Each scene shows the same named points in several views. A view is turned or mirrored, shifted and resized as a whole, has a little noise and may leave points out.

Scene 1
View 1
Radu: [  9  -7  -9 -13  27   9   7   8   3  17  -8  -2  17  -3   8  14   5  -3
   8  14  -2 -11  -8   0  -2   2  -8  10  -9  13  -4  -2  -5   7  -1  -6
  -4   1   2   6  -5  -2  16]
gev: [ -4   4  -5 -22  10  24   1  -4   6  15  -5 -13  11   0  -4  22   5  14
  11   5   3  -8 -10  -3  -5  13   4 -17 -13  15  -4  12  -2   5  -4   1
 -11   4  -7   2  20 -19   5]
mar: [  7  -5  -8 -17  21  15   2   6   3  15  -8  -6  14  -2   5  13   3   1
   9  10  -1  -8  -6  -3  -2   3  -2   0  -9  13  -4   3  -3   4  -3  -4
  -5   2  -1   2   4  -7  11]
nepel: [ 11 -12   1 -17  29  17   2   8  13  13 -16  -7  14   1   6  18  14 -16
  20  10  12   4 -12  -8   1   3   4  -6 -12  11   0  13  -6   1  10   0
   8   9  -5   2   3 -20   1]
Labu: [ 10  -9  -7 -13  29  11   7   9   7  16 -11  -3  17  -3   8  14   9  -9
   9  14   1  -8 -10  -3  -2   2  -6   6  -8  11  -2   0  -5   6   0  -5
   0   2   1   5  -5  -6  13]
balo: [  9  -7  -7 -20  17  14  -4  12   4  12 -10  -4  10  -2   8   9   0   0
  11   6   1  -2   1  -6   2   1   1  -5  -8  12  -3   3  -4  -6  -1  -2
   0   3   0  -4   9  -9   8]
Voluf: [ 16  -9 -11 -13  29   6   2  15   4  16 -10   2  21  -6  19   5   3 -11
   4  11   0  -9   3  -5   4  -1  -8   9   0  11   1  -4  -3  -2  -2  -5
   3   2   3   3  -7  -1  20]
tekir: [ 17 -12  -5 -18  22  10  -3  18   6  10 -11  -3  11  -3  10   6   4 -12
  14   9   3   4   1  -9   2  -5   2   3  -8  12  -2   0  -6  -7   4  -5
   5   2   2  -3   3  -9   7]
Zigov: [  6  -5  -4 -18  20  16   4   6   7  13  -9  -7  10   0  -1  17   7   1
  13  10   0  -6 -13  -2  -5   3   1   0 -15  13  -5   5  -5   5   2  -4
  -5   3  -2   3   6 -12   6]
zez: [  3  -4  -5 -17  18  18   6   3   2  12  -6  -9   7   3  -6  18   4   8
  13  12  -3  -7 -15   0  -7   3   2   2 -21  15 -10   4  -5   8   1  -5
 -11   0  -1   2  10  -9   6]
loduz: [  2  -5  -9 -11  23  12  15   2   0  16  -4  -6  10   2  -5  20   2   9
   7  19  -8 -17 -18   8 -10   1  -6  15 -22  16 -12  -3  -6  17  -3 -10
 -15  -3   4   8  -2   1  13]
nur: [  7  -3 -10 -20  12  11   0  11  -4  10  -6  -3   8  -2   3   7  -6   9
   7   8  -7  -6   0  -3  -2   0   0   3 -12  15  -9  -5  -2  -3  -5  -6
 -10  -3   4  -3  10  -4  12]
mezub: [  4   0 -11 -18  14  14   1   6  -2  16  -4  -6  13  -2   5  12  -3  10
   5   7  -5 -11  -2  -2  -3   6  -3  -2  -9  13  -5  -1  -1   1  -7  -3
 -10  -1  -1   0  10  -5  14]
Buz: [  6  -3  -9 -19  14  15  -3   7   5  15  -8  -6  14  -3   6  11   1   2
   9   5   2  -7   1  -8   2   6   2  -9  -6  12  -3   4  -3  -2  -3  -1
  -2   4  -2  -1  11 -12  10]
pibek: [  6  -4  -9 -17  15  12   5   9  -3  12  -4  -4   6  -2  -1  10  -5  12
   8  11 -11  -9  -7   1  -6  -2  -2   8 -17  16 -12  -5  -3   2  -4  -6
 -15  -4   5   0   5   0  12]
View 2
Labu: [-16  -1 -16  11   5  21   2 -11  -7  -9   5  -5   4  -9  24   4   0  -6
  10  14 -10   2 -21   6  16   9 -21   3 -24  17  -8   3  14   1 -13   6
 -32   9  -1  18   7  11   4]
Radu: [-18   0 -18   9   5  18   2 -10 -14  -5   5  -3   6  -7  23   3  -3  -9
  13  13  -9   0 -21   5  15   7 -22  -4 -24  15  -8  -3  12  -1  -9   5
 -29   9   2  14   8  10   3]
Buz: [  6   0 -25   3  -5  30  14  -7   4  15  18  13   3  -4   5   9   1   1
  -1   9 -16  -8  -9  -8  14   8  -3  12  -5  30 -11  13  -7  -1  -9   1
 -28   1  -4  19  12   8  -4]
gev: [ 18   2 -22  24  -7  34   9 -13   7   8  22  20  23 -11   1   7  13  11
 -16   9 -29  -4   3 -13  23  11  18  27  16  30  -1  39  -7  13  -6   0
 -18  -2   5  22   7  11   1]
zez: [ -6  14 -16  27   1  15   1 -10 -18  -1  14   9  23 -11  15   6   6   2
   0   8 -28   0  -7  -1  23   9   9  13   3  18  -1  29   4   6  -3  -6
 -22  -3  14  11  -1   4   5]
nur: [-18  12 -24   1  -5  11  10  -1 -21  18  18   2   7   2  17   6 -15  -5
   8   3 -13 -13 -14  -4   2   1  -4  -2 -12  16  -3   0  -8  -9   8  -5
 -28   5   3   4   6  -3   2]
balo: [  4   5 -23  -1  -4  24  14  -5  -1  17  18   9  -1  -5   8  12  -5  -5
   8   4 -18  -9 -15  -2  14   8  -5   9 -12  29 -15   9  -3  -5 -14  -7
 -32  -2  -2  14   8   5  -4]
Zigov: [ -2   6 -15  23   1  21   4 -11  -9   0  11   6  11 -10  14   8   4   0
   4  10 -24   1 -11   2  24   7  -2  11  -8  22  -7  22   7   2 -13  -1
 -26  -2   8  15   2   7   2]
tekir: [ -2   4 -16  -2  -2  19  10  -1  -7  15  12   3 -15  -6  14  11  -7  -8
  22   3 -15  -1 -21   9  15   6 -15   4 -26  29 -20   1   4 -15 -25  -8
 -38   1  -4  13   7   4  -7]
pibek: [-21  17 -22  14  -3   9   4  -5 -27  10  17   2  19   2  18   2  -9  -3
   2   5 -20 -12 -10  -5   5   1   4   1  -3  12   1  10  -5  -3  15  -6
 -22   3  10   4   1  -5   7]
mar: [ -3   3 -20  10  -2  23   7  -8  -7   4  13   5  11  -9  14   6  -1  -1
   3  11 -16  -6 -14  -6  16   7  -5   9  -9  20  -7  11   3   2  -6   2
 -27   5   2  16   7   8  -1]
mezub: [ -6   4 -26   7  -8  25  13  -8  -9  11  19   8  15  -2  13   2  -4   1
  -6   8 -12 -14  -8 -15   7   3   1   6  -1  19  -1  10 -10   5   8   4
 -22   7   2  15  12   3   3]
nepel: [ 14  -7  -9  17   4  29   5 -13   8  -3   5   8  -7 -18   9  14  12  -3
  17  10 -25   9 -19  14  37  17 -10  16 -23  34 -24  20  22  -1 -46  -5
 -35  -5  -4  25   4  21  -5]
Voluf: [-16  -5 -22 -10  -1  27   8  -6  -6   0  10  -5  -8  -2  21   4 -14 -14
  14  13   4  -7 -28   1   5   8 -31  -6 -32  17 -13 -16   4  -1  -6  11
 -33  16 -10  21  16  10   1]
View 3
Labu: [ 19  12   9 -26  17  10   3  20 -17   5 -12   4  -8 -11   4   1   2 -14
   9   0  -2   2   8   0 -12   0 -24  15   6  -2  26  16   9 -26  -2  -3
   7 -16 -10  20  28  20  21]
nur: [-11  23   2 -10   5  -3  -3  19 -14   9  -8  19  11  -7  10   0  -4 -17
  -6   0  -6   2   6   7 -12 -11 -20  -5  24  -6  11  10 -17 -17 -13   7
 -12   7   2 -15  22  14  -1]
Zigov: [  6  24  14 -18  15  16   7  13 -11   2 -10   3  -2   4  13   1   6 -21
   1  13   1   5  14   9 -16 -11 -18  13  17  -6   7  16  -7 -20  -8  10
 -11 -13  10   4  28   9   7]
Voluf: [ 13  11   6 -21   8   5 -10  22 -25  12 -12  15  -3 -24  -6   0 -13 -12
  14  -7 -11   3   7   6  -4   3 -30   7   9  -5  27  10   3 -12 -11  -7
  16   8 -17  10  23  16  16]
pibek: [-10  19   2 -12   9  -4   5  19  -9   4  -7  18  11  -6  13  -1   5 -15
 -14   2  -5  -2   2  -1 -22 -13 -17  -8  23  -1  13  16 -12 -29 -10   8
 -16  -4   2 -13  24  22   1]
mezub: [ -8  26   6 -16   1   1  -1  10  -5   9  -7  18  14 -10  18  -1   6 -18
   0   3  -3   3   9  14 -13 -13 -20   2  18 -11  16  11 -13 -12 -12  -1
 -11   0   3 -10  37  13   5]
zez: [ -3  25  13 -15  12  10  12  14  -6  -1  -7   5   2   8  21   0  14 -22
  -6  12   1   4  11   8 -24 -17 -12   8  23  -5   4  18 -10 -29  -7  12
 -20 -17  14  -3  29  13   1]
loduz: [  0  11   5 -21  14  -3  17  16  -1   0 -13  10   5  -2  20   0  20 -20
 -16   4   4  -4   3  -8 -34 -13 -16   0  16   2  22  23   1 -46   4   4
 -15 -29  -1   1  32  31  13]
nepel: [ 26  24  25 -20  24  35  -2  16 -26  -3  -8  -9 -21   9   2   3  -2 -20
  21  18  -4  12  19  18  -8  -3 -17  32  17  -8  -2  12   1 -12 -13  10
   1  -7  13  18  19  -7  11]
mar: [  3  21  13 -19   9  10   2  13 -12   7  -7  10   3  -4  11  -1   5 -19
   6   7  -2   3  12  12 -14  -8 -19  11  18  -7  13  12  -6 -14 -10   3
  -4  -5   4  -1  30  11   7]
Buz: [  0  28  15 -16   5  14  -5  10 -16  10  -6  12   4  -5  12   1  -1 -21
  10   8  -5   7  16  20  -3 -11 -18  12  21 -13   8   9 -15  -3 -16   4
  -2   4   8  -7  29   1   3]
balo: [ -1  28  13 -12   7  14  -7  14 -20   7  -6  12   1  -3   6   2  -7 -17
   7   5  -6  10  14  15  -6  -8 -21   8  21 -10   6   8 -13  -6 -18   7
  -3   9   5  -6  20   1   2]
tekir: [ 11  21  13 -13  16  19  -9  25 -29   5  -7   9 -14  -3 -10   4 -16 -12
  10   3 -13   8  11   8  -4   2 -24  11  19  -4   4  10  -5 -13 -15   9
   6  12  -2   2   7   3   4]
gev: [ -8  38  19 -18   3  15   6  -1  -2   5  -5   3  11  11  33  -1  18 -29
   6  18   6   8  20  29 -14 -20  -9  16  24 -19   5  12 -17  -3 -12   8
 -24 -11  26 -12  44  -4   1]
View 4
nur: [ 20   3   3  16  18   6   0  -5   8   3   6  -2   6  -5  -5 -13   3   5
  -8   7  -8  -7   2  -2   4  38   3  -2  15  15  11   5  -5   2  13   7
  -2  -5  -3   8  -5   5 -16]
Radu: [  1   0  -3  24  21   3   3   1  10   5  -2   0   3   0  11   1   6  -2
  -5   0 -11 -11  -4  -8  -4  32  11  -4   9  15   5 -12   1  -1  -3   4
   5   3   4  12 -24   6  -5]
gev: [ 19  18  -7   0  15  13 -15  -3  15  17 -15   5   5  -1 -27 -13  -2 -10
 -16  15  12  -4   3 -12 -21  14  16   4   4  24  31   4   3  16   7   7
   4 -26  -6  15 -17   3 -25]
tekir: [ 20  -1   5  17  22   9   5   1   9  13 -13  -4   3  27  -9   2   5  -3
  -4 -10 -20  -3  -6  -9  -1  36  -4 -21  17   6   6  -1   0  -6   6   2
   0   8  -6   7 -17 -10 -14]
loduz: [-16   8  -4  17  16  -5   2 -18  18   4  14   2   9 -11  12  -5   4   2
  -8  20   2 -19  -5  -5  -8  30  12   8   4  25  14 -19   2  -1  -3   0
  13  -8  12  12  -8  11  -4]
mezub: [ 20   5  -1  16  20  10  -5   2   9   6   0   0   4 -12  -3  -9   2   1
 -10   5  -2  -8   2  -6  -1  31  13   1  12  17  13   3  -3   8  10   8
   0 -10  -2  12 -17   8 -15]
zez: [  2  14  -2   6  15   4  -3 -15  18  12   1   2   9   5 -11  -9   1  -3
 -11  17   4 -12  -4  -7 -14  24   7   2   5  22  21  -9   2   3   4  -2
   8 -12   1  11  -6   2 -17]
mar: [ 13   5  -3  15  19   7  -3  -1  12  12  -7   0   6   4  -5  -3   3  -5
  -8   1  -4  -8  -1  -9  -7  27  10  -4   9  17  14  -4   0   2   3   4
   2  -4   1  14 -18   3 -14]
Zigov: [  8   8   0  11  18   3   1 -11  16  12  -5   0   6  16 -13  -3   3  -5
  -8   8  -5  -8  -6  -8 -12  29   1  -7   9  17  15  -7   3  -3   4  -2
   7  -4  -2  10  -8  -5 -14]
Buz: [ 25   6  -3  12  19  13  -7   8   9  11 -13   0   4   7 -15  -6   2  -6
 -10  -1  -5  -3   1 -10  -7  26  10  -6  12  12  16   6  -2   8   9   8
  -2  -8  -8  13 -21   0 -19]
pibek: [  8   3   4  16  19   1   2 -14  10   2  13   0   8  -8   0 -12   3   8
 -10  12  -3 -12  -1  -2   0  37   2   3  13  19  11  -3  -3   1  11   6
   4  -7   0   8   0   7 -13]
Voluf: [  9  -6  -1  27  22   5   6   6   8   6  -4  -4   1   8  11   5   6  -2
  -2 -11 -20  -7  -4  -7   4  37   8 -13  12   9  -1  -8   1  -5   1   4
   1  12   1  11 -27   5  -4]
nepel: [ 10   9  -8   6  19  10  -2   0  19  24 -27  -2   3  40 -20   8   3 -18
  -6  -5 -10  -6  -9 -18 -22  20   1 -19   7  12  17 -12   7  -4  -7  -7
   8   1  -2  11 -28 -15 -13]
Labu: [  2   1  -4  21  23   5   4   1  15  11  -6  -3   3  12   5   6   5  -6
  -5  -3 -13  -9  -6 -12  -8  29  10 -11   8  13   8 -15   3  -3  -6   1
   7   3   4  13 -27   2  -6]
View 5
zez: [  2 -21  11  24 -11   7 -14   3 -15 -16 -20 -10  23  -8   3 -10 -14  11
 -14  14   1  16  -8  -9  10   0  -2  -1 -15   8 -30  -4  -7  -1  19  -5
  23  -9  -4  -8   5 -21  -3]
Voluf: [-10 -31 -11 -14  -3   8 -14  15 -22  -3 -35 -18  31  -7  -1  19 -13  37
 -16   1  -4   4   1 -11   4   7  10  14 -20 -13 -11  -5   2  -1  22  16
  14  22 -10 -10   1  -8 -33]
nepel: [  3 -32 -18  23 -17  25 -25  -6 -30  -1 -48 -31  40   3  -8  -6 -10  33
 -25  12  -7   2 -14   0  -2  13 -18  -7 -24 -10 -31   4 -17  -1  -2 -13
  -7  -9  -8 -19   0 -12  -2]
Labu: [ -3 -25  -6   0 -14  12 -10   0 -28 -10 -34 -19  33  -5  -8   8 -10  29
 -23  10  -8  10  -5 -12   9  10   7   8 -16  -9 -25  -3  -6  -4  22   6
  17  10  -6 -14  -3 -14 -14]
mezub: [ -3 -24   6  14  -7   4  -8  14  -8   2 -17 -13  11 -14   9  -5 -16  16
  -6  10   5  17 -10  -5   7 -13   8   4 -21   4 -15  -3   6   3  20   4
  28   7   2  -1  10 -19 -12]
pibek: [ -3 -15  19  11  -6  -1 -12  11  -8 -20  -9  -4  19 -14   6  -4 -16   6
  -5  16   2  17  -3 -15  11  -7   5   6 -13  13 -18  -7   1   0  29   6
  34  -2  -5  -4   6 -25 -14]
Buz: [  0 -29  -2  19  -6   4  -9  14  -8  11 -22 -20   9 -12   8 -10 -17  21
  -3   8   7  13 -14   0   4 -14   3  -2 -28  -1 -14  -3   6   6   9   1
  19   3   2  -2  13 -18 -11]
balo: [ -3 -28  -4  14   1  10 -22  13 -12  -1 -26 -19  23  -8   7  -5 -16  22
  -6   9   7   4  -9  -2  -1  -5  -8  -2 -25   0 -15  -1  -5   5   9  -1
   8   3  -9  -6  10 -12 -17]
nur: [ -3 -22  12  11   2   3 -16  18  -8 -12 -13  -7  19 -14  11  -3 -17   9
   1  13   9  12  -2  -9   5 -12   2   3 -17   9 -13  -4   3   5  22   4
  23   1  -6  -2  11 -22 -18]
loduz: [  2 -11  23  12 -23   2  -1  -6 -21 -24 -16  -2  23 -11  -3  -1 -11   8
 -20  21 -10  25  -3 -18  25   7  21   7  -4   7 -28  -7  -1  -9  40   6
  46  -1   5 -12  -5 -26   3]
Radu: [ -4 -22   4   0 -15   7  -7   5 -21 -10 -30 -13  27  -8  -3   9 -12  27
 -19  10  -6  13  -2 -13  12   7  13  10 -13  -6 -20  -6   0  -3  26   9
  27  11  -3 -11  -1 -15 -18]
mar: [ -1 -26  -1  13 -12   8 -11   5 -16  -1 -29 -18  21  -8   4  -4 -14  22
 -14  11  -2  13  -8  -7   8   0   2   3 -19  -1 -19  -2  -1  -1  17   1
  20   4  -2  -7   7 -16 -10]
tekir: [ -5 -30 -11   4   1  15 -31  16 -20 -15 -30 -19  39  -5   1   4 -16  27
 -10   8   4  -3  -3  -9  -5   6 -15   3 -22  -3 -19  -3 -12   5   9   0
  -2   4 -19 -13   3 -11 -24]
Zigov: [  2 -24   3  21 -16  12 -13  -2 -21  -6 -29 -16  22  -7  -2  -7 -14  18
 -18  17  -1  13 -12  -4   8   2  -3  -2 -15   1 -29  -2  -8  -3  16  -5
  19  -7  -1 -10   4 -20   1]
gev: [ 10 -29   5  44 -18  10  -6  -2  -6  16 -25 -22   4 -12   9 -25 -15  14
 -12  17   1  21 -22   5   8 -15  -1 -13 -27   3 -26  -1   4   3   4 -14
  25 -14  13  -3  15 -22  13]
View 6
Radu: [ -3 -11   2   5  13  -9   2  -3  22   1 -11   0   3  -8   1  13  -9  -6
 -11   1  22   1 -17  -3   0   7   5   4  -7   0   5   3   1  -1   2   4
  12  -8   1 -11   0  10 -10]
mar: [  0  -8   0   5  12  -1  -1   3  21  -3 -18  -2   5  -3   0  13 -13  -9
  -3   5  16  -1 -13  -1   2  12   4  -1  -5   4   5   1  -1  -1   4   7
  12  -8  -2 -10   1   6   1]
mezub: [ -1 -10  -4  12   9   3   3   5  18  -4 -19   0   7  -3  -2  12 -11 -14
  -2  -5  12  -4 -14  -3   5  14   8   1   1   4   4  -6  -1   5   0  15
   8  -8   2  -9   3   9   1]
loduz: [  0 -22  -4  15  15  -3   8   2  43   4  -7 -19   1 -19   2   5  -4  -2
 -10  -2  21   5 -13  -1   0  16   5  15  -7 -12  -3 -10   8  -5  10   0
  11  -3   4 -14  16  18 -11]
nur: [ -2  -3  -7   8  12   0   3   7  16  -3 -13  -7   0  -2   2  11  -7 -14
  -3  -4  13  -8 -17  -3   6  13   4  -7  -1   6   1  -4   1  10  -1  14
   9  -9   2  -1   5   8   6]
zez: [  5 -12  -4   7  11   4  -1   6  31  -2 -18 -15   4  -3   1  10 -10  -8
  -1   5  15  -1 -10   4   1  20   3   0  -6  -4   0  -4   5  -4  11   3
  11  -3  -2 -12  10  11   6]
pibek: [ -2  -7  -8   9  14  -1   8   8  24   0  -7 -14  -1  -8   4   9  -4 -12
  -5  -4  14  -5 -17  -2   3  14   4   0  -1  -1  -1  -9   5   9   1  10
   9  -9   4  -3   8  12   2]
balo: [ -1  -1   2   1  12  -1  -4   4  11  -5 -21   1   4   4   0  15 -13 -12
  -1   6  14  -5 -14   1   2  11   3  -9  -4   9   6   6  -2   1   1   9
  13 -11  -3  -6  -2   3   7]
Voluf: [ -6  -4   6  -1  14 -15   0  -6   8   0 -12  11   0  -4   0  17 -14  -8
 -14   2  23   0 -21  -7   1  -4   4  -1  -6   9  11   7  -4   6  -5   8
  13 -15   1  -6 -11   5 -12]
tekir: [ -1   2   4  -7  17  -9  -8   2   9  -1 -15   1  -2   4   4  16 -12 -12
  -6  13  20  -6 -18  -1   2   4  -2 -15  -9   7   9  13   0   2   2   4
  15 -15  -5  -3  -7   2   5]
gev: [  9 -12  -1  14   4  15  -3   8  28 -10 -34  -4  14   3  -5  11 -19 -12
   9   5   9   1  -5   6   3  28   9   0  -1   4   2  -5  -3  -9   8  11
  12   1  -3 -16   9   7  12]
Buz: [  2  -4   1   5   9   4  -3   4  14  -8 -25   3   9   5  -3  16 -16 -12
   0   5  13  -3 -14   0   4  14   6  -5  -3  10   6   4  -4   1   2  11
  12  -7  -2 -10  -1   3   7]
Zigov: [  4 -10   2   4  12   0  -2   3  26  -2 -21  -8   4  -1   1  13 -12  -7
  -1   8  18   0 -10   4  -1  16   2  -2  -7   0   4   4   1  -6   8   3
  14  -5  -4 -12   5   8   4]

In a view up to two points have been moved. Name them for each view, in the order of its rows, or write -.
view 1 => -
view 2 => Radu, nur
view 3 => Labu
view 4 => Zigov, Voluf
view 5 => zez, Buz
view 6 => loduz
